Each row is a point on a landscape with many peaks, with its height.
From any point a climber takes the steepest step (rise divided by distance) to one of its 2 nearest points. It stops when none of these is higher. Distance is the straight distance between rows; heights are no part of it.
K_926 h=204: [ -4   3 -10  -4  -6   9  -7 -15 -18 -13 -21 -19 -17  -7  12  -6  13  10
 -27  15  -4  -7]
K_494 h=208: [ -1  32  -3  15   2   4   9  -1   3  -5  12  15  22  18  -9  16  -2 -17
 -12  -3  -3  31]
K_383 h=13: [  1  -6   1 -10  -5  -7   4  17  -3   5 -11   8  -4  -8  10  17 -10  -4
  13  -1 -10  -2]
K_807 h=531: [  6 -17  -5   9  -3 -13  -9 -11   6  12  11  -1  11   6 -18  -7  -7 -15
   5 -13  -3 -12]
K_390 h=35: [  6 -15  -3 -17  17  -2   5  16   4  -9  -6  -3 -18 -11   3  -4 -31   7
  10   3   3 -21]
K_69 h=417: [  3   7   0 -15 -14  -1 -13  -2   9  11 -16 -14  -4  -6 -19 -25  -6 -23
   0   1   2 -21]
K_396 h=350: [  4  -2  -8 -19  -3   0  13   2  10  -5 -15  10  -7 -14 -13  -4  -6 -15
   4   4  -6 -18]
K_380 h=44: [ 14 -18 -10 -10  16  -1   9   7   7 -10   2  -6  -7 -10 -15  -3 -15   5
   6   1   9 -27]
K_677 h=179: [-11  34   0  27  15  -2   0   1   3   0  30   9   8  21   5  23   6   7
 -14   3  12  26]
K_854 h=354: [ -4  21   0   8 -23   3  15 -11  -8  -5   6   5  13   6 -22  -6   0 -12
   2 -16 -18  22]
K_960 h=101: [ -7  -5   1  21  -4   3 -15 -15  -5  -3 -10 -10   8  14  17   1  13  20
 -23   0 -16  16]
K_187 h=326: [ -8  21   5   9  16  -2  -9  16   2   9   6  -1   9  12   8  34  14  -6
 -11   1   8  20]
K_681 h=275: [-11   1  11   1 -11   6 -18   2  -8   2 -23  -2   0   9  31  10  10  19
 -14   8  -3  14]
K_700 h=457: [ -8  -5 -11  -1  30  -2  25 -10  -8  -7  -6  -7 -19 -11   9   6   3  16
   1   5   1 -14]
K_596 h=408: [ -3 -17  14  -1 -12  -8 -17  -1   5  16   4   7   1  13   4  -9  -8   3
   4 -14  13 -21]
K_264 h=126: [-17   2   5  23   7  -9  -1  -2   7   6  14   8   4   6  19   7  20  11
  -9  -2 -13  11]
K_389 h=367: [ -7 -13   9  -7 -20 -10  -9   5  -1  20  -9  13   0   3   8   6 -15  -6
   7 -11   9 -11]
K_881 h=369: [ -7  16   3  -7 -26  -8 -14   4  -4  17 -13  -1 -10  -9  -1 -12 -28 -24
   9  -9  -9  13]
K_281 h=438: [ -4  33   6  -6 -18   9   7  20  -1 -12  -7  -1  12   7  -3  -1   2 -10
  -1 -13 -19  23]
K_946 h=334: [ -7   4 -10   2   0   3   1  -6 -21  -4 -21 -19 -15  -2  21  15  23  18
  -5   4   3   3]
K_142 h=415: [  4  10 -12 -15  -5   5   2   3   8  -3 -26 -15 -24  -7 -18 -26 -26 -10
  10  -3  -3 -21]
K_322 h=462: [  4  -1 -11   4   4  -2  24 -15  -8   0   9   3  -7 -12 -15   7   0  -9
  16  -1 -24   5]
K_419 h=325: [ 16  -6  18 -10  -1  17 -18  19  -3 -17  14  -8   6   5   7 -19   9  18
   3  10  24 -11]
K_528 h=246: [ -4  22  -2  10   2   2  10  -3  -1   3   2  12  14   2 -10  19  12 -17
  -2   4  -9  26]
K_567 h=328: [ -4   2  -1 -10 -20  -8  -7   8   2  17 -17   6  -5  -5  -7  -1 -19 -22
   9  -6  -4 -10]
K_749 h=530: [ -3  26   8 -18 -15   6   2  19  -3  -7 -13   4  -7  -4   5   1  -8 -15
  13  -4 -23  21]
K_168 h=338: [  3 -14  20 -16   2  -9 -15  13  11   1  10   3 -14 -11  15 -14 -15  -4
  15   3  -2  -4]
K_572 h=80: [  1 -19   1   8   2  -1  -3  -9  -5  -2  -6 -10   8   2  14   8  12  21
 -11  -3 -14   7]
K_672 h=264: [ 12  -4  -5 -14  31  17  14  14   0 -20  18 -13  -3  -9  -6 -10   3  11
  -4   9  30 -12]
K_55 h=216: [-10  21  -4  26   6  -2   9  -3   9   1  24  24  13  17   7  12  -1  -3
 -10  -2  -5  25]
K_402 h=219: [-15  -5   4  23   2  -5   7 -22  -8  12   5   4   5   7  12  11  11  16
  -5   8   6  33]
K_143 h=230: [ 14  -8   3  -6  10  20 -10 -13  -8 -18   4 -25  -4  -6   0 -18  15  18
 -26  18   5  -3]
K_423 h=453: [ -1  13  -1   3 -12  -5   0  16  -2   4  -1  12  15   7  -2  16  -9 -18
   2 -11 -17   9]
K_99 h=448: [  7 -12   8  -2  -6  -8 -24   7   1  13  14 -10   1   6  -5 -13  -5  -6
  12  -8  16 -29]
K_331 h=283: [  1   5 -10   7   7  -3  14  -3  -3   4  -8   9   7 -11  -8  28  14  -9
   5   8  -5  17]
K_437 h=297: [ -5  -7   7   5  -6  -9   4 -20  11   9  10  25   9   5  -8  -5   4 -12
   0  -5   3  -5]
K_773 h=353: [ 14 -11  20 -15   5   2 -18  25   3 -10  17  -8  -4  -3  12 -19  -8   6
  15   9  23 -12]
K_998 h=383: [  1  11 -12 -15 -18   6  10  -2   4  -2 -28  -5 -10  -7 -20 -15  -6 -11
  10  -8 -11 -11]
K_483 h=270: [ -7   8  -7  21  -1  -6   6  -5  18   2  19  28  13  24   7  -1 -13  -7
  -6 -14  -8   8]
K_981 h=394: [  6 -16  26  -9   2   1 -20  12  11  -2  14   1  -4   4  13 -15   3  12
   9   4   4 -14]
K_816 h=339: [-12   9  12  -2 -14  -3  -3  -4  13  10   2  26   3  10  -1  -7   2 -19
   2  -9  -8  -8]
K_52 h=317: [  6   0 -13  -5   2  -1  19  -2   8  -4 -17  12   0 -20 -12  15   6 -10
   3  12  -7  -1]
K_763 h=152: [-18  18   0  29   7  -7  -6   1  -2   4  13   0   7  16  16  19  22  13
 -12  -3   6  26]
K_91 h=258: [ 17 -21   4  -8  13  11   3 -11  -4 -13  13 -19   3 -11  -5 -12  11  22
 -11  13  14   0]
K_318 h=52: [ 10 -21  -1  -8   9  -4   5   0   6  -4   5  -2   0  -8  -3   1   1   2
   5  -2  -5 -17]
K_643 h=385: [-4  8  5  6  2 -4  1 16  0  8  1 12 12  7 12 28  4 -6  0 -3 -7 12]
K_360 h=304: [ 20  -2   0 -15   0  25  -1  22 -12 -19  16 -13   7  -2   0 -15   5  15
  -1   4  36  -9]
K_2 h=387: [ -9   0  -7  -2  15  -1  13   0 -14  -4 -11 -13 -20  -5  25  11  11  19
   2   0  -4 -10]
K_221 h=451: [  6 -15  21  -1   7   8 -17  -2  10  -7  11  -3   8   6   8 -16  18  22
 -10   9   6  -8]
K_918 h=284: [ 19  -7  -5 -13  16  28   9   5 -10 -20  17 -17   4  -9  -9 -14  11  19
 -10  10  31   2]
K_247 h=476: [  6  -5 -18   6 -12  -8  -1  -7   2  10  -8  -9   4  -3 -29  -6 -11 -18
   6 -12 -16 -13]
K_70 h=63: [  0 -17   1   5   3  -8   5  -2   4   3   5   6   9  -2   7  11   6   2
   0  -6 -16   0]
K_608 h=24: [  1  -9   1 -19  -1  -9   2  12   1   2  -8   5 -20 -15   4  -2 -28  -7
  18   0  -3 -11]
K_234 h=452: [ 11  14  -6 -18   1   4 -12   7   3   0  -9 -24 -14  -5 -19 -30 -15 -21
  12   5  11 -26]
K_550 h=491: [ 12   6   0  -7   1  -4 -20  14  -4   6   9 -17  -7  -2  -9 -20 -10 -22
  18   6  18 -29]
K_13 h=528: [  0   9 -14  10 -15  -5   5  -1   1   6  -7  12  21   9 -19  11 -11 -20
  -1 -14  -9  12]
K_29 h=259: [ -6   2  -4  16   6  -3   7 -12 -16  11   2  -4   6   3   3  29  19  12
   1   4   9  27]
K_553 h=267: [  3 -21   6  -3   3  -7   9 -20   7   6  15   9   8 -11 -18  -7   5  -6
   2   7   7  -3]
K_531 h=247: [ 16 -11   5 -17  12   6   2  10   3 -12  20  -3   1  -9  -7 -12   8  -2
   5   9  26 -23]
K_525 h=245: [ -5 -12  -7   8   5  -9  18 -15 -10  11  -1   0   1 -14   1  18  13   7
   3  11   1  20]
K_718 h=399: [  4   8  -8  -3 -13   4  19 -14  -3  -7  -5   0  -1  -5 -23 -10   3 -10
  12 -12 -24   8]
K_789 h=127: [-19   8  -7  32  -4  -4 -12 -12  -6   0  -1  -9   4  17  19   4  19  22
 -16  -2  -2  30]
K_56 h=637: [ -5   3  -8  13 -14 -10  -3 -12   6  12   3  10  13  14 -14  -6 -12 -23
  -5 -18 -10  -1]
K_206 h=556: [  0  -4 -13   3  18  -4  27 -12 -10  -4   2   1 -14 -13  -2  13   3   6
  14   1 -12  -5]
K_861 h=3: [  5  -8 -13  -4   6  -3  13  13  -3  -3 -20   3  -8 -11   5  27  -5  10
  10   5  -4  -6]
K_774 h=430: [ -5  13  12 -11 -18  -7  -9  14  -2   7  -2  13  -8  -9   8   0 -22 -21
  15  -6 -15  18]
K_780 h=295: [ -6   5  -7  14  -2   2  -2 -16 -23   2 -12 -17  -5   3   9  20  28  18
  -3   2   8  21]
K_476 h=333: [ -8 -10   2  15   2  -5  -4  -7  25   5  12  25  10  22  12  -5  -4   9
  -6 -13   0   0]
K_410 h=201: [  1  -9  -4   3  -1   9 -10 -26 -11 -11  -8 -24  -6  -9   1 -15  16  14
 -30  19  -3   3]
K_246 h=395: [ -2 -18  16   6   3   1 -12  -9  18   2   9  13  11  16   9 -10   6  20
  -8  -4   3  -5]
K_32 h=324: [ -6  -1   7  -1  -1  -2  -3  14  -7   5 -11  -1   1   2  27  23  10  12
  -2   0  -3   9]
K_533 h=38: [ 10  -2 -14  -8  24   8  12  14  10 -16   0  -2 -12  -6 -28 -11 -28  -1
   3   4  19 -32]
K_511 h=181: [ -5 -17   8  13  -3  -1   7 -25  -2   9   3  13  12   9   7   7   6  18
  -5  -4   3  15]
K_746 h=232: [ -3  -1   8  -9  -8  12 -13  -6 -14  -6 -19 -11 -12  -1  24  -3   8  19
 -16  11 -11  -4]
K_778 h=31: [  8   6 -10 -10  20   4  -3  25   8 -12  -7 -10 -18  -6 -23 -19 -45 -10
   7   9  23 -25]
K_395 h=381: [ -6   8   5  -8 -17  -3  -8  -8  12  11  -4   7   5   4 -15 -22   0 -26
  -1  -7  -3 -14]

For each start below, name the point where the climber stops.
K_553 | K_550
K_926 | K_56
K_861 | K_550

Call two points neighbours if one is among the 2 nearest of the other. Go from one point of each pair to the other, from neighbour to neighbour, staying as high as possible. Name the lowest point that can't be avoided.
K_221, K_206 | K_494
K_749, K_56 | K_281
K_206, K_749 | K_854
K_550, K_56 | K_567
